The views of a scene show one set of named points, each view turned or mirrored, and shifted as a whole, with a little noise and some points left out.

Scene 1
View 1
(16): [ -3 -12   8  12 -27 -20   7  -4  12 -15 -29  25  16  11 -23 -36 -19 -19
  35 -36   6   9  26 -23  -6 -11  30   8   1  43  10  13  -8  -6  13  22
  -6  20  -6  18 -27   7  -3]
(253): [ 15  -8  19  13 -10  -3 -12  18  17 -20  -1   4  23  11 -11 -12  -6  -4
  12 -10 -19   9  11   4   3 -13  13   4 -15   4  -6  16  -8  -2  -1  19
 -15  17   1  20 -25  -3   4]
(270): [  1  -4   2  13 -25   1   2  13  18 -44   1 -11  28   1  -6   1   6  -9
  -4  -3 -21   3   9   1   5 -15  13 -15  11  -5  -5  -1  -2  18   1  20
  -4  16  16  19 -12  -4   1]
(130): [  2 -13   7   6 -36   1   2  -8  16 -35 -17  21   6  -8 -15  -2  -7 -29
  21 -12  -2   0   6  -7  -6 -17  15  -7  18  26  -3  16 -16  13   4  23
  -6  27  17  22  -7  -1 -13]
(18): [  3  17   9  15  -6  17   0  -2   2 -28  -8 -13  34  -8 -14 -43  12  19
  -2 -20  -3   4  12  -1  12 -10  41  -6  28  20  11   8   2  -2   1  23
  -5  32   8  42 -34  13  -2]
(58): [  5  11   0  18 -14  15  -2  15  10 -48  10 -23  36  -5   2   0  12   5
 -12  -4 -27   2   8   9   8 -11  21 -22  16  -7  -2  -4   4  17  -1  19
  -8  19  17  30 -13  -3   3]
(154): [  0   2   9  20 -18  -3  -1   0  -7 -21  -9  13  23  -5 -10 -28 -15  -9
  35 -42  -4  15  20 -16 -10  -1  40  -5   1  41  12   7  -5 -10  13  22
 -14  18  -3  27 -20  11  -5]
(106): [ -8 -36   5   5 -47 -42  12   1  36 -24 -38  34   8  26 -25  -6 -28 -48
  34 -16   2   3  28 -24  -8 -22   4   8 -14  25  -7   8 -12  12   9  19
   1  12   1  -8 -14  -7   0]
(262): [  9  -2  19   2  -9  -6  -1   2  37 -17 -34   0  31  22 -29 -46  14   9
 -10  -5   2  -2  20   5  25 -31  21  17  15   8   2  23  -2  -2  -8  18
  -2  39   2  29 -49   8  10]
(8): [  7  12  10  24  -2  16  -3   5 -24   9  24 -22  24   2 -20 -34   6  35
   7 -31 -21  15  -6   3   8  15  36  -2  -2   6  11  10  -6  -6   1  22
  -9  19  -3  41 -30   7  -8]
(138): [ 42  25  41   8  18  35 -45  24  18 -37  -4  15  39 -23   5 -19   6  10
   9 -12 -18   9  18  28   2 -26  24   1  -8  23  -4  40 -11 -34  -1  24
 -49  38   9  44 -39   8  13]
(109): [-17 -37 -15  10 -58 -20  29   0  18 -30   3  -7   2  18 -21  27  -6 -31
  -1   7 -20  -3 -10 -13  -4  -6  -5 -19  11 -17 -15 -11 -11  49   2  19
  22   6  21  -1  11 -18 -18]
(161): [  5 -31  10   0 -38 -23   3   7  38 -26 -21  21   6  18 -23  10 -14 -34
  12   3 -10  -1  10  -4  -1 -23  -3   3  -5   4 -15  16 -17  17   0  17
  -2  19  12   6 -13 -11  -2]
(189): [ 14 -14  30   2 -12 -26 -11   3  36   0 -44  31  19  30 -33 -50 -16  -8
  28 -25   6   6  29  -9   6 -27  22  31 -19  34   4  35 -11 -22   0  18
 -16  30 -11  19 -49   9  10]
(85): [-12 -22 -10  16 -41 -20  17  11  18 -41  -4   2  16  10  -8  14 -14 -31
  15 -10 -17   3  13 -16  -8  -8  10 -17   2   4  -6 -12  -3  29   9  20
   2   6  10   2   3 -11  -6]
(220): [ 10 -14  17   4 -23 -18  -7   6  42 -36 -39  28  23   9 -14 -18 -12 -30
  20 -11   1  -1  32  -6  -1 -33  14   6  -1  30  -6  20  -8  -4   5  19
 -15  26   6  11 -28   1   9]
(260): [  7   7   5  14 -19  19  -6  10  10 -53   4  -3  29 -21   6   7   9 -11
  -2  -4 -20   2   6   7  -1 -16  19 -25  22   7  -4   5  -3  13   2  24
 -13  27  21  30  -7  -1  -5]
(88): [ 19 -12  24   9 -16  -4 -19  18  21 -17  -7  20  15   9 -16  -7 -13 -12
  21 -12 -16   8  11   6  -5 -14   9   7 -20  14  -8  26 -16 -12   2  18
 -23  19   1  17 -28  -3   3]
View 2
(85): [-32  17  20 -10  -6   6   7   6  13 -17 -19 -11  15   3  27  -9  -3  -7
   3 -20   1  -1 -26   8   4 -13  -2  28   7  18  18 -16  10 -38  13 -13
  -4   1  -7  17  -3  14 -17]
(88): [ 18 -12   6 -12  -9  16  -3 -19   4  -1 -40 -21  -3 -14   4   4   2  -6
   0  13 -16  20 -28  15  -6   0  -7   7  12 -15  19   3 -14 -12 -16 -20
  -2  -4  -5  13  -1  -5   2]
(18): [  3  10  15   8   4  29  35  -8 -19  25  -1 -23   1 -22  -9  15  -7  16
   4  29   8  28  -7  -3   2  -6 -15 -10   3  14 -16  12  19  -2   8   1
  -5  -4   1 -32   5  -2  -3]
(270): [-17   6  20   4  -4  22  18   7  -4  -3 -17 -13   8  -1  29   6  -4   2
  15   8  -9  17 -15  -6  -7  -4 -11  23  -2  18   4  -6  13 -21   3  -5
  -4   8  -8  -7 -10   7 -20]
(189): [ 27 -15  16  -8 -20  20  -9 -37   9  11 -36 -38 -14 -29 -28 -16   6 -22
 -21  12  -4  28 -26  18   3  -8   0 -25   8 -26  16   3 -27   5  15 -34
   6 -29   5  -9  35 -20  -1]
(161): [-12  -3  22 -11 -16  19 -10  -5   5 -15 -33 -20 -11  10  15 -20   5 -32
  -3  -8 -15   3 -19   1  -9  -8   7  22   3  -6  26 -11  -3 -16   7 -26
   2  -6 -11  24   8   7 -18]
(58): [-13  10  14  10   0  24  30  11 -15   5 -12 -10  10  -5  32  16  -7  14
  24  19  -8  27 -10  -9  -8  -2 -18  24  -7  25  -1  -1  21 -20  -2   2
  -6  17  -6 -20 -18   7 -17]
(262): [ 14 -12  21  11 -21  38  11 -16 -15  15 -17 -34 -20 -14  -5 -13   2 -17
  -4  25  -3  37  -8 -13  -5  -6  -4 -12 -13   3   2   3   0  11  19 -18
   3 -15  -3 -35  22 -11 -16]
(106): [-22   6  24 -17 -16   3 -13 -14  25 -18 -35 -27   1  -1  -4 -29  12 -33
 -16 -27  -2  -5 -29  18   8 -16   7  10  10 -10  26 -17 -14 -25  26 -35
   7 -20  -2  25  24  -1 -15]
(260): [-15  15  16   1  13  17  25  13 -15   7 -22 -13   6   1  14  24   1  10
  21  19 -16  13  -6  -1  -7   1 -17  25   2  11  -2   6  18 -17  -8   1
   2  15   1  -3 -23  11 -17]
(138): [ 39 -12   4   3  13  24  14 -10 -21  29 -56 -25  -8 -26 -11  34   9  17
  18  55 -36  46 -16  12 -18  20 -29  -1   5 -24  -2  24 -13   9 -33  -8
  11  10  11 -16 -19 -14  -4]
(8): [ 25  -5  -9   3  -2  36  30 -24  -6  14  11 -10   7 -31  14  20 -29  35
   6  30  20  30 -23   6   2  -9  -8  -6  18  20  -9  11  16  -9 -15  -1
 -33  -4 -13 -21  -4   1  26]
(16): [ -5  14  14 -15  -2   5   5 -25  13   4 -20 -29   5 -21 -28  -4   3  -4
 -18  -4  11   8 -25  27  18 -15  -6 -15  17  -8   3   3  -5 -16  19 -25
   1 -23   6   3  23  -8   1]
(220): [-14   7  30 -10  -5   3  -2  -6   6   2 -45 -33  -4  -7 -19  -9  22 -23
  -6  -2 -18  15 -16  18   5  -5 -11   0   1 -18  12  -4 -12 -13  21 -26
  21 -13  11   2  16  -8 -29]
View 3
(109): [  4 -39 -26 -19 -18 -17 -29  12 -13  20  -1 -13   6 -13   3   7  46   5
  24   1 -30  36  32  -9  -2  -1  -5  25  -9  42  -6  36  -3  26 -30  40
  52 -48  14  -1 -14  -7  36]
(189): [ 28  -3  22  30  -1  34 -20  -4 -33   9  17 -29  23 -10  -3   9  11  17
 -27  37 -44  -2   6  24  16  30  -1   6 -30 -14  13 -28 -11 -20 -23 -28
 -13  -6 -17 -22  17  11  -1]
(260): [ 16  -4 -12 -21  -8 -18 -11  11  25  34 -15   4  -9  -1   3  21  18  19
  -6 -24  -9  11  15   0 -18 -10   3   4  13  11 -18   1   0  -8 -37  15
  -3 -21   3  -5   6 -12   8]
(106): [ 15 -49  20  18  -7  25 -21   0 -45  -2  21 -21   9 -14   0   0  25   2
  -3  10 -61  18   8   3   9  16  -7  26 -29  21  16  -6  -8  -6 -27  15
  28 -31   2  -2   5  -2  29]
(161): [ 12 -35 -11   9 -16  11 -27   3 -22  20  11 -19   7 -10   3  14  26  11
   6  16 -51  13  21   8   0  -6  -7  11 -17  25  10   7  -7 -12 -27  12
  25 -40  -1 -16  -1   7  25]
(18): [ 12  34   1 -24   4 -11  -6   2  15  16  -8  -9   9  -6   4  12  19  22
 -21  -5   8   4  16  14  -7  47  11  -1   0 -19 -24 -20  -3  14 -35 -11
 -10   2   0   2  13 -19  -7]
(270): [ 10 -10 -19 -16  -8 -18 -22   3   5  40  -6  -5  -2  -8  -2  13  24  16
  -4 -14 -14  12  23  -2  -7   5   6  11  -1  18 -14   3  -4   3 -30   9
  11 -23  11  -6  -1  -3  10]
(154): [ 37  -7  30   8   8   1   0   6 -10   1  -1  -6  10 -12  -2   0  23  13
 -27   1 -11  24  -2  -3  10  25   2  28 -15  -3  -4 -11  -2   8 -36   3
  -3  -5  -7   2  12 -10   5]
(220): [ 13 -23  14  12  -5  19 -19  -5 -23  13  13 -13   6  -7   5  14  10  13
 -16   4 -48   1   8  14  -2   8  -4   9 -12   3  10 -24  -6 -27 -30  -2
   0 -20   0 -10  12  -1  14]
(85): [ 11 -39  -2  -8  -5 -12 -17   6 -16  20   2  -6  -2 -14   2   3  33   5
   2 -17 -28  30  18  -9   0   6   0  30 -11  31  -5   9   1   9 -30  25
  29 -30  15   3  -1 -10  26]
(16): [ 28 -12  36  12   2  21  -7   4 -24 -11   8 -17  12 -11   1   0  19   9
 -23  11 -29  18  -1   8   8  33   0  21 -22  -8   6 -18  -4   3 -34   1
   2  -8  -9   2  15 -12  11]
(253): [ 30  -8  -4   9  -1  -6 -18   5  -2  39  -2  -9   7  -8  -5   9  21  16
 -18   5 -17  10  18   2  10   1   4  13 -15   8  -6   1  -8  -7 -26  -9
  -7 -14  -9 -20   3  12  -3]
(88): [ 37 -17   7  22  -4   7 -17   6  -5  31  -1  -9   8  -8  -6  10  17  16
 -20  12 -28   8  11   2  11 -12   0  11 -16   5   4  -3  -7 -18 -27  -9
 -12 -19 -17 -24   8  14  -3]
(262): [  2  18 -14  -6  -9  18 -32  -4 -11  18  11 -29  19  -7   7  19  14  22
  -7  29 -35 -12  29  33  -2  40   3 -12 -14 -14  -2 -24 -13  -8 -24 -22
   1 -16  -4 -17  10   3   1]
(130): [ 23 -17  11   0 -10  13 -12   8  -9  -3   0 -11   7  -7   6  14  19  13
  -5   6 -33  17   3  11  -9   4  -8   9  -4   2   3  -2  -3  -6 -39  17
   9 -29  -9  -2   9 -13  18]
(138): [ 41  17   3  12  -2  -1  -7   4  32  50 -15   2  -6   2  -7  27  -4  31
 -36  -5  -8 -14   5  12  -8 -26   5 -11   8 -16  -7 -24  -9 -46 -31 -27
 -55  -6 -22 -32  19  13 -24]
(8): [ 45  33  -4  -2   5 -24  -4  20  24  30 -21  -8  16 -10  -7   2  31  24
 -27  18  27  22  16  -2  17  28  14  16  -8 -14 -23  14  -7  30 -35 -11
 -16   1 -18 -15   4   5 -20]
View 4
(270): [ 38  -3 -16   5  -6  -3  -8  40 -10   4   0  12 -16 -22  11   3  -4  12
   9 -17 -13  16  -6 -10 -14   0  -7 -17   2  10 -15 -17  -7   1 -20  19
  22   7  -8   7 -21  -1   2]
(154): [-10  -5 -10  33  29  14 -35  48  -6   9   4  22 -17  -2  -3  -1   0  16
  -8   4 -26 -18  -7 -23   2  20   4  -5  -4 -14   5  -7   1   0 -11  11
  24  31  11  -7  -7   0  12]
(109): [ 45  -1 -11  -9 -26  29  -6  54 -34 -19  -7   3 -31 -35   4  10 -31  12
  -5 -15 -27  12  12  10   8  -9  10  -9  -6  18 -48 -20 -43 -16 -26   9
  22  -2  16  11 -42 -33 -10]
(88): [ 15  17  -3  27   1  -7 -26  31 -17  12  -2  23  -6 -17   1   0  -4  23
  10  10 -31  -7   9 -19  -3   1   0   4   3  -7  26 -29  26   0 -22  21
  29  24  12  -4  -2   0 -21]
(18): [ 19   1 -16  30  30 -11 -20  24   1  30   1  11 -14  -1   6 -10   7  25
  -5 -25 -17  -1 -13 -33  -5  16 -10 -27  11  -9  -6 -11   4  12  -3   1
  21   7 -26  19 -11  32  31]
(130): [ 13  25 -11  32  -9   2 -17  41 -19  -7 -14  10 -20 -10  -2  -6  -8  26
  -4  -1 -23 -17   8 -15   3  16  19  -7   3  -4 -10 -16  -5  -5  -7   4
   8  26  13   2  -8 -11   2]
(253): [ 23   4  -5  19   5  -7 -25  31 -12  16   2  21  -8 -17   5   1  -5  19
   7  -1 -28   3   3 -21  -8  -6  -6  -5   0  -2  15 -26  19   3 -23  21
  34  12   4   1  -9   4 -10]
(16): [-18   9   1  45  11  18 -33  51  -8  14  -4  19 -10   7  -8  -5 -10  22
 -15  10 -35 -22  -1 -23   4  22  19  -9  -5 -16   2  -9   4  -3  -5  -2
  29  34  13  -2  -2  -7  11]
(189): [-24  27  17  59  -4   5 -40  39 -11  32 -13  23  12  14 -10 -13 -16  31
 -11  28 -38 -21  11 -31  -4  10  23  -7  -2 -14  37 -23  41  -3  -6   2
  50  39  12   3  15   0  -4]
(161): [ 23  25   1  21 -34  11 -14  47 -28  -3 -18  12 -10 -18  -2   1 -25  23
  -3   8 -28   1  17  -4  -1  -5  22  -6  -2   7  -9 -29   0 -12 -19  11
  30  16  16   5 -13 -26 -22]
(8): [ 21 -20 -12  14  61  -4 -35  15  -5  30  13  24 -28 -20   3   4   7  17
   1 -23 -40 -11 -12 -38  13  -2 -30 -10   5 -17  13 -18   8   7 -22  12
  37  -5  -9  16 -25  34  21]
(138): [ 29  27 -20  40  16 -50 -19   8  -1  23   1  23   1 -17  10 -11  27  26
  29  -7  -7  -4  -5 -41 -20   7 -16  -4  18 -13  48 -30  55  22 -14  33
   9  24 -13  -5  16  37 -10]
(58): [ 48  -7 -25   3   7 -12  -6  31  -6   8   7  10 -16 -27  16   1   3  12
  12 -29  -7  22 -15 -17 -17   0 -17 -22   7   9 -16 -15  -4   9 -19  22
  16   4 -19  10 -20  14   9]
(260): [ 42   7 -31  11   2 -19  -5  32  -9  -5  -1   8 -21 -25  15  -2  10  17
  12 -23  -3   6  -6 -17 -15  11 -10 -14  12   3 -14 -16  -5  10 -15  23
  -2  15 -10   0 -13  10   3]
(262): [ 12  19   7  36 -10  -9 -22  26  -5  45 -14  10   7   6   0 -13 -18  34
 -10 -10 -28   8   1 -32  -8  -5   9 -32   6   4   3 -23  25   6  -3  -7
  49   5 -20  31  -4  19  16]
View 5
(154): [ -2 -21  17  -6  -5  16  -2 -10   1 -14   8   8  17   3  -7  -3  -9  -9
 -11  -3   2  -4  -9  13   9  -7  15  -4 -12 -14 -32  -8  -7   4   1   7
   7  10  -2   0  30 -26  38]
(189): [  2 -26  10 -27   1 -10 -15  -4 -25 -19 -14   3  36  35 -17  -4 -16  -8
  -2   8 -27  18  -4 -17  15  26  34 -15  -2 -28 -60 -11 -11   6 -22  25
  -2 -12  -9  18  -3 -44  40]
(220): [ -7 -17   3 -29  30  -1 -27  -6 -16 -14  -1   5  15  13  -7  11  -8  -7
   2  -8 -21   8 -19  -7  -8   9  13  -6  -7 -32 -40 -12 -17   0 -24  25
  -2 -24   5   7  21 -37  48]
(85): [ -4 -19 -16  -2  12  -4 -15  -9  18  -4  37  10 -11 -12  -1  18   2 -25
   1 -16 -26 -13 -22   7 -30 -13 -15   5  -2 -34 -14 -18 -19   7  -7   1
  15 -11  21 -11  42 -18  31]
(253): [  0 -20  -7  -8   8  13 -13   1  -7 -10 -11   1   2   7  -5  20   7 -15
  -2   1 -31  -6 -13   2   0  20  -6   3  -7 -21 -13  -5   0   5   6  16
   2 -10   6  16   0 -19  27]
(109): [  0 -30 -31   6   8 -20 -14 -10  31  -2  45  10 -39 -17  14  29   6 -37
  18 -17 -46 -13  -6   1 -35 -13 -28  -2   9 -51  -4 -31 -20  17  -9  -9
  18 -17  28 -17  43   6  26]
(88): [  1 -14  -3 -18  13   7 -12  -8 -19 -13  -8  -7   6   8   2  17  -4 -20
  -7   5 -32   0  -9   0  -4  19  -2  -4 -20 -26 -29   0   4   3   1  21
   2 -15  -3  15  -1 -19  38]
(58): [ -8 -26  -5   8  19  36 -23  10  18  -9 -17  16 -20 -11  -6  35  22 -10
  14 -13 -20 -13 -22  10  -4   3 -24  18   8 -10  24 -19 -10   8   9  11
  -1  -6  23  10  17 -11  24]
(18): [ -7 -39  18   7   8  38 -14  10  18 -19 -34  23   4   9 -12  13   8   4
  18 -10   2  -1  -6   5  29   9   8   6  13  -3   4 -26 -13  15   1  11
  -4  12   7  17  14 -16  30]
(138): [-10 -14  18 -22  40  54 -23   8 -30 -21 -62  -8   9   8   4  30  10   4
  -3   0  -8  -1 -19   5  21  36  -6  11 -25   2  -1   7  14  -5  13  42
 -15 -12  -9  34 -22 -17  45]
(130): [-10 -26   6 -18  22   4 -15 -12   1 -17   6   4  -2   0  13  10  -7 -12
   9 -12 -10   5  -5   0  -3  -3   2 -11 -12 -31 -31 -19 -11  10 -16  11
   4 -14   2  -5  32 -10  46]
(106): [ -1 -17  -9 -25  12 -30 -19 -19  -7 -10  40   6   9  10  -3   2 -16 -24
  -4  -7 -33   7 -12  -8 -26  -6  13 -13  -8 -47 -60 -17 -23   6 -30   8
  14 -23   7 -10  38 -34  42]
(260): [-15 -25   0  -2  35  36 -24   3  12 -13 -16   8 -17 -14   9  33  15  -5
  12 -18  -9 -12 -19  14  -4   1 -24  13  -6 -17  16 -16  -8   4   5  16
  -3 -10  14   5  26  -2  37]
(262): [ -5 -43   6 -10   7   5 -27  16   0 -19 -32  19  14  28 -22  18   6   0
  25  -4 -34  14  -6 -18  19  29  15  -2  26 -22 -20 -31 -21  16 -20  24
  -7 -11  10  24  -3 -31  27]
(161): [ -3 -26 -18 -19  22 -20 -21 -11  -4 -10  20   0  -9   5   8  22  -4 -26
   9  -6 -47   4  -7 -11 -23   8  -6 -10  -3 -48 -33 -18 -14   8 -19  15
   7 -29  11  -1  20 -14  38]
(8): [  4 -32   7  19 -20  36   8   4   8 -11 -24   8   0   0  -4  14  10 -13
   1   5 -14 -14   1  13  25  16  -1   7  -2   0   6  -9   6  12  26   3
   2  22  -1  18  -1  -4  19]
(16): [ -2 -26  16 -15   1  -1  -7 -10  -2 -16  10  12  23  14  -9  -6 -16 -10
  -4  -3  -2   4  -6   1   9  -4  26 -11 -10 -20 -49 -15 -14   8 -16  10
   6   3  -4   1  29 -32  41]
View 6
(161): [ 22   3   4  16  26  37   0  18 -26  12  -9  23   1 -24 -11  -7  -5   1
  -1  -5 -15  -3 -24 -14 -32 -16 -18   9 -25 -23   7 -18  11  26 -23   8
  24   8  24  -7 -28   2  12]
(260): [-16 -18   3   0  17   0   1   8 -23  24   5  -7  22   1 -21  -8   5  -9
   6   6 -26 -24 -16  19  -6 -16  -9   2   2  -3  -2  -4   8 -12 -37  -9
   7 -28   9  -7   3   5  20]
(130): [ -1  -4   4  26  15  19   2   7 -20  10  -4  10   8 -10   1  12   0   5
   7 -11  -8 -15 -14  -3 -22 -12 -11 -10 -22   1  -3 -23   4  12 -18   8
  -1   0  24  -5 -24  -2  29]
(106): [ 32  12  14  36  22  44   1  18 -33  20 -19  23   6 -17   5   9   0   9
  14 -17  -5   6 -26 -27 -35  -4 -14   1 -31 -15   4 -31  13  23   3   2
  25  25  41   9 -43  -8  26]
(58): [-14 -16  11 -15  17  -6   2  13 -28  26   5  -4  28  -6 -25 -15  14 -12
  -3   3 -22 -24 -22  17   1  -6 -10   2   7  10   4   0  16 -18 -31 -18
  14 -29   4   3   6  11  14]
(270): [  4  -8   5  -1  24   7   2  22 -29  29   4   3  20 -10 -21 -18  13 -11
   3   1 -19 -14 -20   7 -10  -6 -10   5  -2  -7   3  -5  17 -11 -30 -10
  20 -21  15  -1  -5   7   9]
(154): [ -6  -2  14   8   6  16   6  23 -22   7  -3   4  22  -6   8  18  16  11
   9 -23   5 -16 -15  -7 -15  -3  -7 -21 -17  12  -4 -21  23 -13  23 -11
   0   2  24  14 -10  -2  41]
(16): [  1   5  17  21   5  24   2  11 -24   7  -7  11  16 -12  13  26  12  14
   7 -28   9 -11 -19 -18 -20   3 -14 -19 -24  21   1 -26  18   5  20  -3
   1  17  24  15 -27  -3  37]
(189): [ -6   8  32  -8  -7  36   0   3 -27 -14  -7  24   6 -34   2  37   1  19
 -18 -27  18 -13 -29 -27 -27  -3 -27  -3 -27  30  15 -12  21  34  22   0
  19  39   8  21 -24   4  28]
(88): [ -3 -11  16 -15   5  26   6  23 -20  -8  -5  10   9 -22 -11  15  -5  10
  -6   1  -4 -16 -24  -8 -24 -26 -13   0 -13 -14   6  -4  21  18   7 -10
  18  11  12   5  -4   7  29]
(253): [ -3 -11  14 -18   8  16   7  27 -23   2   1  11  15 -24 -18   1   4   2
  -9  -1  -6 -17 -25  -1 -18 -16 -14   0  -7  -6   7  -3  24   4  -1 -13
  20   0   9   6   1  12  17]
(18): [-25  -9   9 -12   4 -10  -3   6 -19  13  11   2  26 -13  -9   2  22  -3
 -15 -21   0 -30 -18   6   5   6 -17 -13  -5  49   4  -5  16 -18 -13  -6
  -4 -17   0   6   2  13  18]
(262): [ -9   4  19 -17   5  13  -8  -3 -31   9   5  22  14 -35 -19   5  15  -1
 -32 -23   5 -15 -32 -15  -8   8 -31   6 -17  51  20  -3  17  18 -21   3
  21  12  -6   8 -17  13   3]
(220): [ -1  -2  24  11   7  30  -3  -4 -35  14 -14   7  11 -12  -7  25  -7   9
   4  -6  -5  -8 -32 -13 -24  -9 -22  12 -18   8   7 -15   9  24  -9  -1
  23  20  17  12 -26  -5  27]
(8): [-19  -9   1 -33   4  -6   9  41  -7  -9  22   9  26 -23  -8 -10  31  -1
 -25 -23   6 -33  -8   6   0  -1  -6 -34  -5  21   4   2  33 -32  15 -19
  -7 -22   1   5  18  26  20]
(85): [ 28   1   0  28  34  21   8  31 -30  34  -7  11  16  -7  -7 -22  13  -4
  21  -5 -20  -3 -18  -4 -19  -6  -5  -2 -14 -26  -3 -22  17 -10 -16  -9
  18 -11  38  -2 -24  -5  17]
(109): [ 44  10 -18  34  52  24   5  40 -20  35   3  26   8 -17 -13 -48  14 -15
   8 -11 -27  -1 -13  -2 -25  -4   0  -2 -22 -39  -3 -23  10  -6 -39   6
  17 -25  41 -21 -29   3  -2]
(138): [-51 -32  29 -46 -19   5   2  -7 -20 -14   2 -14  16 -14 -24  35 -16  10
 -15  17  -6 -41 -25  17  -9 -32 -20  11  10  14   8  15  15  14 -10 -16
  12   0 -20  10  24  14  36]

Which points are out of place in each view (at most two, in the order of its rows)? Write - if all are in place.
view 1: (130), (154)
view 2: (220)
view 3: (18), (262)
view 4: (189)
view 5: (8)
view 6: (58)
